Points on a hilly landscape, in no order, each with its height.
From any point a climber steps to the highest of the 6 points nearest to it. It stops when none of these is higher. Distance is the straight distance between rows; heights are no part of it.
<357>: [123 163 155  85 159  94 171 155  87 112]  (h 229)
<440>: [122 136 156 138 125 126 116 165 147  66]  (h 558)
<20>: [129 190 151  75 154  94 199 151  97 144]  (h 192)
<269>: [138 124 115 106 146  93 160 127  84 147]  (h 356)
<956>: [136 119  96 136 140  80  70 102 142  96]  (h 654)
<12>: [120 144 134  97 130 139 164 113 113 169]  (h 256)
<474>: [134 120 115 115 154  82 124 126  81 145]  (h 554)
<54>: [138 108  99 140 147  54  86  76 112 141]  (h 660)
<137>: [133 131  95 144 149  87  66 109 161  47]  (h 682)
<835>: [136 114 108 124 145  88  92 120 105 131]  (h 626)
<117>: [118 159 167 124 113 176 137 143 132 163]  (h 655)
<809>: [110 173 152 108 129 165 173 152 100 185]  (h 526)
<711>: [125 124 104 138 134  99  76 135 147  86]  (h 603)
<567>: [124 139 156  98 142 118 155 141 112 111]  (h 74)
<764>: [118 148 173 117 140 112 110 174 128  61]  (h 630)
<637>: [121 109 107 148  96 175 135 103 172 151]  (h 556)
<888>: [128 184 220 108 146 130 138 173 122  60]  (h 372)
<11>: [129 105 112 135 124 110 100 138 134 105]  (h 604)
<806>: [132 145 130  90 154  94 171 136  83 137]  (h 50)
<371>: [129 149 126  90 139 116 177 113 105 164]  (h 86)
<694>: [147 110 101 140 149  49  79  75 133  97]  (h 666)
<708>: [145  70  87 143 104 133 135  91 142 162]  (h 504)
<232>: [128  86  89 163 104 151 126 115 167 111]  (h 180)
<276>: [117 186 146  88 141 134 185 139 103 177]  (h 212)
<295>: [120 137 134 160  99 191 129 129 171 143]  (h 657)
<236>: [119 132 119 144 134 113  78 157 154  61]  (h 602)
<486>: [150  66  82 143 107 125 143  76 123 182]  (h 521)
<503>: [138 160 188 138 109 201 147 174 121 153]  (h 665)
<29>: [120 138 162 109 141 107 118 165 116  85]  (h 547)
<853>: [129 126 138  99 141 114 156 128 103 132]  (h 15)
<281>: [138 105 109 111 133 118 163 100 105 173]  (h 370)
<918>: [139 101 116 114 130 112 141 117 109 141]  (h 400)
<27>: [120 182 181  78 162 100 174 164  92  95]  (h 344)
<75>: [119 174 177  85 153 114 172 149 100 114]  (h 306)
<696>: [119 119 110 170 101 186 131 112 184 119]  (h 485)
<532>: [135 134 110 120 164  53  94  87  96 132]  (h 658)
<880>: [116 144 151 124 110 167 140 126 145 153]  (h 570)
<148>: [122 182 212  93 154 121 153 170 108  70]  (h 369)
<718>: [134  74  73 160  96 158 134  90 167 151]  (h 447)
<740>: [131 104  99 117 109 152 149  87 132 187]  (h 455)
<527>: [112 151 147 111 119 166 151 128 121 177]  (h 571)
<178>: [136 104  78 159 128  98  73 110 145 109]  (h 629)
<911>: [122 122 103 106 122 146 161  93 115 201]  (h 375)
<724>: [129 115 137 107 132 120 148 126 115 123]  (h 91)
<561>: [118 147 155 124 120 185 188 157  97 205]  (h 663)
<487>: [127 102 124 126 111 139 140 115 145 131]  (h 264)
<762>: [129 162 182 135 122 159 134 147 157  85]  (h 483)
<565>: [121 150 151  91 160  86 120 158  93  97]  (h 473)
<497>: [126 119 144 121 127 119 125 149 131  95]  (h 280)
<404>: [124 121 134 125 131 110 101 155 138  84]  (h 467)
<660>: [126 172 182 130 117 175 134 147 139 132]  (h 614)
<531>: [127 135 116 100 128 137 166 103 113 184]  (h 305)
<472>: [130 154 174 144 105 197 134 161 137 152]  (h 668)
<577>: [132  60  53 185 107 154 117  98 163 118]  (h 311)
<506>: [134 145 122 107 165  60  89 111 100 108]  (h 644)
<374>: [126 146 139 100 157  82  93 145 104  96]  (h 583)
<154>: [142  76  63 172 114 105  88 101 135 143]  (h 560)
<869>: [138  98  86 150 130  96  78 114 135 124]  (h 628)
<743>: [141  88  95 138 127 100 106 115 110 143]  (h 600)
<625>: [118 134 139 115 113 156 144 116 138 161]  (h 469)
<397>: [120 105  68 173 132 131  71 122 162  74]  (h 541)
<870>: [138  83 102 139 109 129 129 109 140 136]  (h 411)
<484>: [139  92  88 151 138  71  85  81 113 165]  (h 653)
<319>: [128 140 115 127 143  87  68 130 147  65]  (h 667)
<514>: [123 123 124 142  98 170 135 114 166 142]  (h 656)
<429>: [113 159 128 103 127 158 178 137 101 211]  (h 389)
<934>: [123 162 192  96 143 127 148 158 115  83]  (h 354)
<362>: [125 194 211 104 141 151 141 154 125  93]  (h 390)
<475>: [135  93  68 169 123 110  80 113 144 113]  (h 596)
<808>: [122 119 127 157 114 161 130 130 170  88]  (h 255)
<642>: [131 134 154 168  91 210 143 157 146 161]  (h 661)
<922>: [130 158 129  93 167  65 118 144  79 118]  (h 454)
<141>: [119  82  76 185 109 172 126 109 175  96]  (h 95)
<940>: [142  67  74 164 123  90  96  85 117 175]  (h 605)
<96>: [114 168 166 108 130 160 151 135 123 150]  (h 494)
<86>: [138  76  81 157 108 126 117 115 146 126]  (h 398)
<832>: [121 143 161 117 120 147 142 130 144 113]  (h 312)
<893>: [152  49  69 163 102 114 128  74 125 183]  (h 546)
<897>: [116 149 149 132 139 109  82 167 144  52]  (h 711)
<814>: [134 117  81 153 133  95  64 111 155  84]  (h 627)
<636>: [123 105  96 160 121 134  98 142 153  82]  (h 365)
<306>: [142 142 177 152  97 212 162 170 126 163]  (h 662)
<114>: [137  92 101 139 120 113 112 126 132 122]  (h 611)
<163>: [118 158 171 131 115 185 152 158 114 173]  (h 688)
<518>: [126 153 167 136 115 170 132 134 162 118]  (h 552)
<308>: [112 137 153 128 110 187 162 150 112 196]  (h 729)

Where does a climber stop that starts at each point below?
<141>: <308>
<503>: <308>
<75>: <897>
<808>: <308>
<362>: <308>
<484>: <694>
<934>: <897>

Call two points neighbours if one is among the 6 nearest of the other. Go from one point of each pair to the other, from neighbour to neighbour, staying as high as possible. Name the lowest point that can't be avoided.
<694>, <897>: <956>
<137>, <897>: <319>
<694>, <308>: <762>

Two climbers start at each pair of points below. Name the first point that both come to, or write -.
<893>, <740>: <940>
<888>, <922>: -
<486>, <487>: -
